A landscape with many valleys, sampled at points; each row gives a point and its height.
From any point a ball rolls to the lowest of the 4 points nearest to it. It stops when none of these is lower. Distance is the straight distance between rows; heights are no part of it.
silu: [158 123 127 134 157 192  92 134 161  83  59 123 108 169 122 142  94  91
 118 133 214 176]  h=639
solun: [168 130 106 157 156 108 133 155 104 144 107 131 104 124 135 107 135 150
 122 126  37 121]  h=397
samu: [179 155 133 149 113 158  79 131 122 138 123 120 111 134 122 102 131 141
  97 139  14 125]  h=484
Vaso: [150 120 140 160 124 109 126 148 119 151 158 126 154 129 168 148 130 168
 126 130 116  98]  h=178
veki: [168 121  89 174 135 119 137 165 115 141 121 124 120 139 142 100 120 151
 125 128  62 103]  h=388
lokuf: [118 142  95 160 154  58 157 134 123 150 146 116 124 134 116  91 100 140
 133 168  63 102]  h=134
pir: [152 119 121 123 136 213 131 123 136 100  66 140 112 144 159 130  73 104
 135 129 205 158]  h=352
Guvaf: [170 146 136 181 114 181 152 114 112  91 114 148 138 101 163 199  74 121
 144 138 148 134]  h=238
muzu: [105 117 119 106  86 116 163 130 149 134 127 137 130 123 122 104 146  66
 138 116 200 130]  h=103
nisud: [ 89  66 112 141 107 114 217 120 119 111 129 123 180  86 197 122 118  88
 133 118 129 109]  h=236
posob: [141 121 162  73 151 125  63 126 132 112 132 150 134 130 119 147 168 151
 119  93 125 164]  h=114
Neru: [105 136 122 164 136  55 184 116 141 112 146 131 156 129 154  99 115 117
 110 156  88  90]  h=128
Bas: [162 151 157 158 116 158  91 139 136 112 136 153 101 165 121 166 112 145
 131 134  78 119]  h=529
Runu: [142 146 156 112 176  95  92 145 108 146 146 132 111 119 136 113 170 140
 103 113  75 163]  h=129
lide: [100  97 139 144 100 135 163 113 131 129 140 117 160  99 166 135 130 114
 137 146 154  99]  h=194
ter: [ 92 145 129 132 168  60 110 139 118 153 137 104 113 102  65 104 139 135
 134 145  40 153]  h=193
Tafa: [128 134 120 160 173  74 128 154  95 151 133 114  99 142 130 108 134 166
 108 126  59 111]  h=317
milu: [110 124  89 100 107  85 131 122 133 134 144 139 116 137  96  92 166  83
 131  98 207 144]  h=77
Sodon: [148 128 151 182 101 147 145 142 113 116 121 160 144 120 153 190 107 151
 147 124 124 113]  h=227
rito: [162 163 130 134 155 112 121 160 116 150 119 120  90 119 122 101 151 117
 120 123  23 150]  h=329
Tena: [137 118 148 117 148 112  95 139 123 121 158 119 116 136 127 132 167 164
 112 103 119 137]  h=109
Pobok: [128 120 138  75 160 123  73 123 106 123 155 123 107 109 108  98 193 157
 119  95 125 146]  h=40
vavo: [ 88 130 106 104  84 141 141 119 142 126 103 117 139 141 106 122 136  81
 151 129 205 147]  h=145
luki: [128 139 143 154 107 151 149 142 118 133 131 135 160 118 160 162 115 156
 154 114 148  99]  h=237
kifup: [152 141 138 138 134 114  87 139 120 159 134 143  88 133 126 122 136 134
 114 112  38 130]  h=407
Govuz: [ 87 100 121 158 126  79 192 123 138 114 138 128 177  91 165 117 113  80
 124 111 123  91]  h=203
pag: [ 94  84 126 122  89 167 171  96 133 126 116 124 150  97 155 158 113 109
 117 159 154  88]  h=186
veno: [164 178 216  83 145 149  34 114 113 126 126 103 119 158 103 125 142 151
 132 122  86 156]  h=308
zaz: [119 136 113 120 166  63 152 121 142 147 158 126 155 113 121 107 126 134
 103 140 129 103]  h=76
mitor: [127 118 108  97 113 121 115 110 152 125 163 119 125 147  79 101 153 129
 121 125 189 132]  h=57
Sorot: [194 139  77 170 144 123 116 147 116 124 108 134 124 103 131 110 149 155
  98 119   5 118]  h=455
deno: [112 149 121 119 173  78 113 134 104 148 161 108 122 114 103  94 133 144
 101 147  89 132]  h=84
bogo: [ 93 130 102  96  97 135 123 121 128 137 115 100 120 179  91 123 130 115
 138 121 233 142]  h=202
Ber: [134 123 122 126 129 195 162 128 121 117  87 147 132  93 155 175  88 134
 164 121 178 117]  h=262
tutik: [171 134 138 161 110 130 115 162 133 131 136 158 133 149 146 158 118 145
 118 124  79 130]  h=462
bulem: [119 119 120  95 131 109 121 123 137 124 170 117 124 119 115 116 143 139
 111 122 153 111]  h=75
guf: [153 119 126  90 144 161  92 134 144 105 100 139 127 166  91 150 144 125
 157 106 170 155]  h=549
zuza: [124 102 117 127 117 201 189 110 102 121  79 150 123  92 172 178  91 124
 151 131 170  93]  h=279
nin: [149 165 188  92 158 109  78 131 106 141 133 125 125 123 121 103 165 119
 111 110  78 193]  h=164
sudo: [ 83  87 122 113  70 159 177  98 132 139  94 137 129 111 145 144 106  75
 139 158 187 116]  h=172
pep: [144 125 130 112 155 175 107 129 136  86  75 141 118 159 114 133 106 110
 139 127 208 169]  h=691
ranuf: [ 76  62 121 115  81 140 192 103 124 143  93 138 128 104 152 117 150  53
 144 120 176 126]  h=153
pefud: [111 102 123 109 116 152 121 154 145 127 131 107 132 138 110 133 147 141
 144 119 190 113]  h=221
bam: [115 139 104 145 144  50 171 125 124 138 142 136 147 130 139  90  95 121
 136 155  83 118]  h=95
zova: [163 105 115 131 139 211 148 119 128 105  88 156 116 106 165 171  82 109
 133 135 187 142]  h=289
zuz: [163 136 153 123 118 115  76 129 113 136 147 146 112 152 133 131 146 159
 114 121  65 143]  h=479
ris: [147 119 144 105 142 146  83 124 144 115 139 150 131 155 135 172 147 160
 122 110 131 150]  h=264
gidi: [ 89 146 130  92 179  89  94 120 113 137 177 107 133  98  69  78 164 148
  88 117  92 168]  h=37
ferip: [121 140 112 125 142  92 128 129 128 130 172 109 129 127 139 130 123 155
  91 136 127 105]  h=156
Ligob: [121 127 128  81 151 108  87 124 130 139 170 102 122 112  80  68 174 135
  94 113 144 148]  h=21
dosov: [ 77  57 117 120  74 160 178  85 127 123 118 141 140  91 173 131 115  91
 126 148 142 101]  h=180
ded: [ 76 135 110 112  92 115 153  97 118 136 104 126 152 154 122 106 126  86
 143  89 242 183]  h=234
Zoze: [135 132 140 134 138 110 110 153 114 134 163 137 130 143 150 147 146 165
 122 113 125 127]  h=205
Lerof: [106 123 124  99 123 181 161 112 120 129  75 120 118 158 101 131  92 114
 150 135 227 146]  h=270
Mapar: [ 70 106 106 102  84 116 169 105 104 147  90 128 139 134 135 125 146  64
 138 103 219 166]  h=196
Nuna: [128 122 121 108 149 169 112 149 146 115  80 130 112 168  91 134 138 133
 150 105 217 163]  h=583
sav: [105  93 111 112  95 130 185 121 139 136 114 135 140 114 126 105 149  65
 153 117 182 121]  h=126
lasel: [110 118 129 117 141 206 173 125 133 107  70 135 110 121 151 151  95 120
 167 123 215 122]  h=294
Lin: [113 116 134 130 124 119 131 142 132 130 152 117 147 124 151 143 146 153
 128 120 162 103]  h=41
Nezug: [112 129 118  97 131 173 140 136 140 133  99 119 128 155  94 130 133 118
 158 130 226 135]  h=319
peb: [127 135 112 152 182  96 117 159 106 162 129 113  96 112  99 100 142 158
 128 142  35 122]  h=251
pevov: [111 134 131  91 168  84 107 116 130 130 179 114 111 119 100  88 161 140
  99 115 106 138]  h=39
kobu: [158 147 151 102 139 148  82  99 155  91 135 147 123 147 116 178 135 139
 122 125 130 130]  h=435
buki: [184 143 116 166 114 147  95 134 130 140 124 129 122 127 122 116 129 164
  94 124   4 113]  h=523
zadov: [161 161 193 116 137 137  64 116 121 135 136 133 106 162 114 132 142 145
 128 129  56 144]  h=401
vuvu: [109 168 160  94 201  92  94 142  99 141 147  90 115 108 100  92 182 128
 109 121  77 169]  h=71
tes: [ 95  95 147 160  87 168 175 109 106 124 105 120 157 100 186 158  96 127
 159 143 143  88]  h=201
doro: [156 134 146 140 127 123  95 134 134 115 137 154 123 148 142 180 130 146
 137 111 115 144]  h=362
lal: [164 152 160 155 107 138  82 141 130 121 136 149 105 154 117 161 125 150
 115 145  75 130]  h=535
fateg: [170 167 158 126 120 129  74 142 104 152 125 138  96 142 129  92 146 123
 112 119  20 147]  h=410
les: [ 96 113 120 106  89 163 160 109 144 139 115 108 123 119 135 132 125 112
 151 139 202 105]  h=176
gok: [ 94 137 133 109 116 167 132 105 126 136  79 119 116 161  99 113 104 112
 152 135 226 156]  h=275
Tiluk: [138 139  76 152 134  67 168 131 134 143 121  99 119 123 102  95 111 151
 158 161  41 103]  h=171
dimog: [113 134 117 153 110  98 160 118 140 116 156 122 150 116 159 110 109 114
 120 153 120  93]  h=154
dobaz: [158 143 134 137 137 188 102 126 143  70 115 133 132 140 132 193  83 133
 138 128 142 137]  h=304
dofe: [114 132 118 180 121  74 160 134 128 135 158 118 143 135 163 102  98 129
 132 163 103  83]  h=130
vovi: [176 142 120 194  93 136 125 146 133 131 138 163 120 144 138 153  95 147
 126 124  72 115]  h=496
nizek: [147 131 124 115 154 191 107 130 156  83  99 129 125 134 118 169  99 119
 145 115 178 150]  h=480
Zufuz: [151 144 131 151 110 148 120 146 137 130 135 144 152 130 147 188 138 160
 150 124 125 136]  h=290
riri: [117 125 152 183 100 142 144 136 128 121 116 131 164 117 172 154 102 152
 138 144 139 104]  h=216
gones: [164 153 180 116 125 155  55 116 125 104 144 148 104 177 105 158 129 160
 118 138  81 122]  h=482
bosuz: [112 131 100 136 164  52 135 132 127 160 143 111 131 113  86 104 116 147
 140 159  57 133]  h=152
gomid: [123 129 109 112 106 124 149 111 160 127 163 103 143 111 127 114 146 110
 128 137 181 109]  h=108
gom: [103 122 122 137 115  98 163 125 142 117 160 112 158  96 167 117 121  93
 129 138 142 102]  h=179
ruv: [172 133 121 172  95 158  92 144 137 129 119 136 110 133 132 130 124 152
  96 128  22 109]  h=540
Pegob: [103 138 110 115 173  53 147 126 136 148 163 149 143 104  94  97 126 127
 109 130  94 135]  h=139
Bep: [111 145 117 154 150  85 151 136 130 135 153 125 133 126 124 111 103 144
 107 160 104  94]  h=157
senev: [ 96 111 131 156  93 108 175  97 125 122 141 123 155 102 178 144  96  89
 132 144 137  93]  h=177
supaz: [113 122  99  96 147  88 132 119 138 145 182 125 129 100  80  88 152 116
 106 128 162 130]  h=35
modil: [103 127 132 119  79 157 155 113 165 144 110 105 135 122 117 129 123 105
 144 140 201 114]  h=155
reziz: [125 113 134  82 130 141 103 154 128 114 114 121 129 147  89 127 164 144
 141 100 180 150]  h=353

For each start below, name the point where the ball stops.
Guvaf -> bam
senev -> bam
dosov -> Ligob
veno -> Ligob
Govuz -> bam
gom -> bam
lal -> Lin
Runu -> Ligob
Bas -> Lin
vovi -> Lin

Two balls start at each pair of points below. Name the first point that both come to, or write never.
Zufuz, nizek -> Sodon
gok, pag -> muzu
dobaz, ris -> never
tes, sudo -> never
nisud, zuza -> senev
